Each row is a point on a tangle of strands that fork, close into loops and nearly touch. The rows are in no order.
In the rows, 100 means zero.
Two points are linked if the straight distance between their rows is under 44.2. Some points are linked to none.
<608>: [ 86  98 134  60  86  86  95  97  90  99  82  89  83  85  89  81 137]
<268>: [106  78 101  85 102  68  96  87 109  78  86  96  99 101  43 127 131]
<568>: [128 104  96 126 127  70  74  59  89 121  84 105  93 135  84 127  92]
<322>: [124 123  81 139 124  90  68  63  83 120  98 124  96 117  99 115  87]
<486>: [ 62 110 132  86  66 141 142 118 111  69 106  64 110 115 131  93 101]
<424>: [ 95 112  61 109  91 128 147 123  97  94 113  98 115 127 114 120  56]
<560>: [ 80 113 139  61  75 131  96 113  67 101  87  91 106  72 108  62 115]
<61>: [103  72 120  84 108  60  93  95 114 102  91  83  90 114  80 104 126]
<203>: [ 92  89 121 109 105 110  99 109 124 118 122  88  91 109 149  98  80]
<458>: [ 97  88  79  69  88  80  89  92  91  83  90 116  99  64  67 105 119]
<269>: [131  92  97 122 123  64  94  78 100 108  83  90 101 134  54 139 108]
<242>: [111 123  57 126 102 126 126 103  89 103 118 118 107 116 114 116  55]
<622>: [ 76 102 139  90  82 132 118 121 115  97 120  79 101  96 139  82 106]
<428>: [ 72 103  99  91  79 132 154 126 116  81 107  73 112 131 125 105  85]
<477>: [ 85  97 115  86  98 108 105 116 115 108 120  99  89  92 124  79 109]
<171>: [107  84 114 119 116  83  78  91 116 122 116  96  79 116 136 101  70]
<287>: [114  72  64  76 100  70  95 108  79  91  78 106 121  72  63 112 111]
<283>: [105  73 118  96 119  77  85  99 115 128  94  87  88 115 113  96 109]
<516>: [110  86  83  97 111  84  91 102 106 109 100 116  96  96  78  96 112]
<22>: [ 84 109 129  51  76 107  94 109  57 100  73  89 101  68  94  67 120]
<637>: [112 117  61 125 109 120 109 103  91 117 117 122 104 107 109 111  63]
<378>: [128  95  89 123 124  68  80  76 102 114  83 103  99 129  68 126 104]
<302>: [ 80  97 134  75  89 108  94 109 106 100 108  93  87  86 118  73 124]
<476>: [ 98  81 122 118 109 100  89 100 124 117 120  81  85 108 157 100  67]
<403>: [124 118  69 150 116  97  72  91 102  67  86 128 133  65  67 104  93]
<117>: [ 83 117 155  70  73 143  92 110  72  96  89  88 111  74 117  63 116]
<230>: [ 87  95 120 112  97 119 119 115 126 105 126  80  93 116 150  99  79]
<6>: [ 76 101 127 100  88 132 128 121 124 100 123  75 103 110 145  95  92]
<362>: [116  82  80  98 114  76  92  98 104 104  87 111 102 103  63 108 115]
<218>: [107  76 114  88 105  58  98  92 112  91  91  85  93 115  55 121 131]
<182>: [127  97  66 131 124  84  73  86  98  85  75 120 124  92  51 118 105]
<316>: [ 90  94  84  76  96 105 106 121  94 111 105 110  99  76 100  84 104]
<233>: [124 116  93 131 124  82  63  54  81 125  96 117  93 128  96 116  83]
<70>: [127 132  61 163 116 105  84  91  94  76  95 126 126  75  85 104  82]
<293>: [ 78 106  88  95  83 133 149 128 111  92 116  82 111 122 122 107  78]
<62>: [122 138  74 159 122 102  78  66  85 105 105 127 102 105  99 111  83]
<625>: [ 95  91  77  75  88  88  93 102  95  84 100 121  92  63  76  94 114]
<400>: [109  67 124  91 115  62  92  98 114 116  85  76  91 120  97 106 118]
<594>: [125 103  66 135 119  89  72  93  97  84  85 127 122  82  61 109  99]
<561>: [ 80 112 164  85  73 141  94 109  89  91 104  81 109  79 134  68 117]
<279>: [122 138  66 167 119 107  82  78  91  90  99 126 114  92  94 107  85]
<496>: [108 125  54 127  98 125 138 106  88  92 114 109 114 130 113 121  53]
<330>: [ 98  83  92  70  90  73  96  88  96  77  78 103  96  80  50 116 130]
<254>: [ 76 109 153  86  77 135 106 114 102  89 114  80 104  83 137  74 113]
<379>: [ 63 105 121  84  68 132 148 122 117  70 106  68 108 130 131  95  95]
<464>: [119 117  72 125 115 107  94  88  96 122 115 128  96 111 107 109  73]
<305>: [105  91  89 104 110  95  93 106 112 114 117 119  88 101 100  93  98]
<583>: [ 84 118  80  76  63 102 117  94  88  65 112 118  78  47  97 103  99]
<542>: [104  78 112 103 117  82  83  98 119 128 107  97  86 114 121  97  94]
<351>: [115 105  78 115 113  99  93  97 105 120 112 123  90 107 102  99  87]
<27>: [ 97  82 106  75 106  92  98 110 102 121  91  97  95 100  96  84 121]
<340>: [ 91  90 105  57  88  81 100 101  83  98  79  94  91  79  74  88 130]
<417>: [ 97  84 102  65 102  82 104 107  92 111  82  94  97  92  79  86 129]
<51>: [ 89 108  77 103  90 132 147 125 110  97 118  94 110 122 120 112  67]
<214>: [ 79 103 146  64  81  98  89  94  93  94  90  92  79  80 104  74 130]

A tip is a point with one link. Name the tips that can be reached along the links from each point below, in the order of the rows.
<330> -> <22>, <625>
<279> -> <269>, <182>
<340> -> <477>, <27>
<428> -> <486>, <362>

A piece is all that can be reached along the links. How many separate loops has the piece of each point below (a circle has one, a figure eight two, a Y none), and how many tips (points with one link)?
<542> -> loops 0, tips 2
<362> -> loops 0, tips 2
<340> -> loops 0, tips 2
<233> -> loops 0, tips 2

Name the points in between on the shortest way along the links from the first point to the second, in order.
<269>; <70> -> <378> <568> <233> <322> <62> <279>
<400>; <330> -> <61> <218> <268>
<477>; <340> -> <302> <214> <608>
<379>; <496> -> <428> <293> <51> <424>
<637>; <362> -> <464> <351> <305> <516>
